Points, in no order, along strands that fork, close into loops and pass close to each other.
Two points are linked if the straight distance between their rows is under 29.9. Some points are linked to none.
K_173: [-44  10 -44 -29  28  25  -5  44  20  -3 -19   5]
K_73: [ 16  -6  18 -23   9  17 -27 -14 -20  -7 -14 -21]
K_550: [-12  11 -25  15 -25 -17  15  20   6   1  -3  13]
K_733: [ -1   8  -6 -17  -3  12 -21   9 -13  -7 -16 -18]
K_41: [-7  6 -6  5  7  5 -8  9 -9  8 -6 -2]
K_408: [ -6   1   3  -6  16  13 -13   6 -12  10  -9  -9]
K_350: [-11 -11  17 -12  41  20  -8   4  -9  22  -7 -12]
K_929: [ 32  -3  15  12 -32 -15  11 -46  11 -27  15  -6]
K_447: [-11  -2  12  25   6 -13  17   0   3  20  19  20]
K_935: [  6  12 -18   7 -53 -22   9  -5   7 -21  -4  -5]
K_990: [  6  10 -10  -8 -15   1 -17   4 -12 -11 -14 -12]
K_198: [ -6  12 -22  14 -33 -19  12   9   6  -4  -2   7]
K_446: [-6 -6 14 23 16 -8 11 -4 -2 22 16 20]
K_262: [-13   4  -7 -23  19  18 -17  21  -2   1 -20 -20]
K_123: [-3  7 -6  8 -8 -5 -3  6 -8  1 -4  3]
K_759: [-25  14 -36   3  -2  10   2  36   3  -3 -15  11]
K_462: [ -4   5  -6 -23   6  17 -23  17  -8  -7 -18 -24]
K_922: [  2  12 -12   9 -22 -13  -1   3  -5  -4  -3   1]
K_433: [ 33 -13  24 -22  12  19 -23 -24 -22  -7  -9 -17]
K_12: [ 22   2  11  -7  -6   3 -19 -18 -18 -10  -5  -9]
K_713: [-41  -3  -3  -6  55  19   7  42   9  34  -2   7]
K_731: [-24   9 -27 -34  27  19 -13  36  13  -1 -20 -15]
K_638: [ 15  -4   4  15 -50 -16  24 -33  19 -25  12  -3]
K_286: [ 39  -1  15   5 -34 -15  -1 -45   8 -32  14  -9]
K_146: [ 43  -8  24  -5  10   7 -14 -37 -15  -8   7  -4]
K_738: [ 12  13 -12  -6 -30  -9 -15   0 -10 -20 -11 -11]
K_396: [  8  14 -18   1 -45 -18  -2  -1   1 -20  -8  -6]
K_705: [ -9  -8   8 -17  32  18 -12   9  -6  15 -10 -14]
K_411: [ -7  -6  11  29  -9 -20  23 -10  13   9  21  18]
K_676: [-23 -13  19  35  10 -19  40   3  14  27  39  33]
K_48: [-15 -21  24 -12  54  20  -4   9  -4  32  -4  -7]
K_249: [ 33  -1  14   2 -12  -5 -14 -31 -11 -12   3  -6]
K_163: [-22 -15  28  35  30 -16  35   3   7  35  43  39]
K_234: [ 24   6  -3   4 -45 -20  -6 -28   2 -24  -1  -9]
K_239: [ 20   2  -1   6 -50 -20   7 -30   8 -25   3  -8]
K_329: [ 44 -20  32 -23  24  20 -21 -31 -23  -5  -6 -17]
K_331: [ 20 -11  16  21 -36 -12  28 -43  18 -21  22  -2]
K_508: [-47   9 -48 -14  29  23   1  48  17   0 -17  11]
K_504: [ 48 -17  33  -8  24  14 -14 -36 -19  -4   5  -6]
K_975: [-33  11 -36 -30  24  23 -12  39  16  -4 -23  -7]
K_937: [ -8  11 -22  13 -50 -23  26  10  18 -12  -1   5]
K_918: [-24  -1  -1  28  -5 -22  33  15  13  21  22  29]
K_211: [-26 -16  13 -16  60  19  -5  24   3  36  -7  -9]
K_327: [ -2 -15  31  26  41  -4  17  -8  -7  34  29  28]
K_656: [-13 -13  16  33  -3 -19  37  -7  17  15  33  24]
K_658: [-35 -10   8 -12  59  19   3  32   7  37  -3   0]
K_251: [ 31   6   4  -3 -37 -16 -15 -30  -7 -27   1 -11]
K_622: [ 39  -6  20   0  -2  -1 -12 -36 -11 -12   8  -2]
K_902: [-24  15 -48  11 -31 -11  27  37  17  -3  -7  28]
K_179: [ 31  -4  17 -33 -10  16 -38 -17 -22 -24 -14 -29]
K_206: [-16   5 -14 -35  26  18 -19  27   8   2 -24 -25]
K_991: [ -1  13 -24   9 -58 -24  21   2  15 -19  -4   0]
K_489: [-37  13 -41  -4  17  18   3  44  10   1 -14  12]
K_801: [ -3 -11  24  19  33   3   6  -7  -9  29  16  22]
K_901: [ 36   1  10  -2 -25 -11 -12 -37  -6 -25   5 -10]
K_561: [ -8 -15  30  29  37  -8  23  -4   1  36  37  33]
K_237: [ 25   0  10 -20 -10   9 -30 -13 -21 -16 -13 -19]
K_874: [-16  18 -28  10 -14  -4   6  25   1   0  -9   9]

How many points has the smallest loop of links through each point below? Write none if it is on no loop.
K_433 -> 9
K_239 -> 8
K_163 -> 9
K_408 -> none

A fork is a point with three links, a tip a point with one. Leave the first point through the second and follow the links. Name the first fork or tip that comes.
K_249 / K_622 -> K_237
K_975 / K_173 -> K_198
K_408 / K_705 -> K_713
K_329 / K_504 -> K_249

A piece is all that can be reached along the links. How many separate loops has the piece of each point below (a circle has one, a figure eight two, a Y none), and how many tips (points with one link)?
K_408 -> loops 1, tips 1
K_249 -> loops 2, tips 1
K_327 -> loops 1, tips 0

Name the points in between on the shortest way along the links from the first point to the second, in order.
K_251 / K_237 -> K_901 > K_249 > K_12
K_935 / K_41 -> K_991 > K_937 > K_198 > K_922 > K_123
K_713 / K_408 -> K_658 > K_211 > K_48 > K_350 > K_705
K_731 / K_874 -> K_975 > K_173 > K_508 > K_489 > K_759
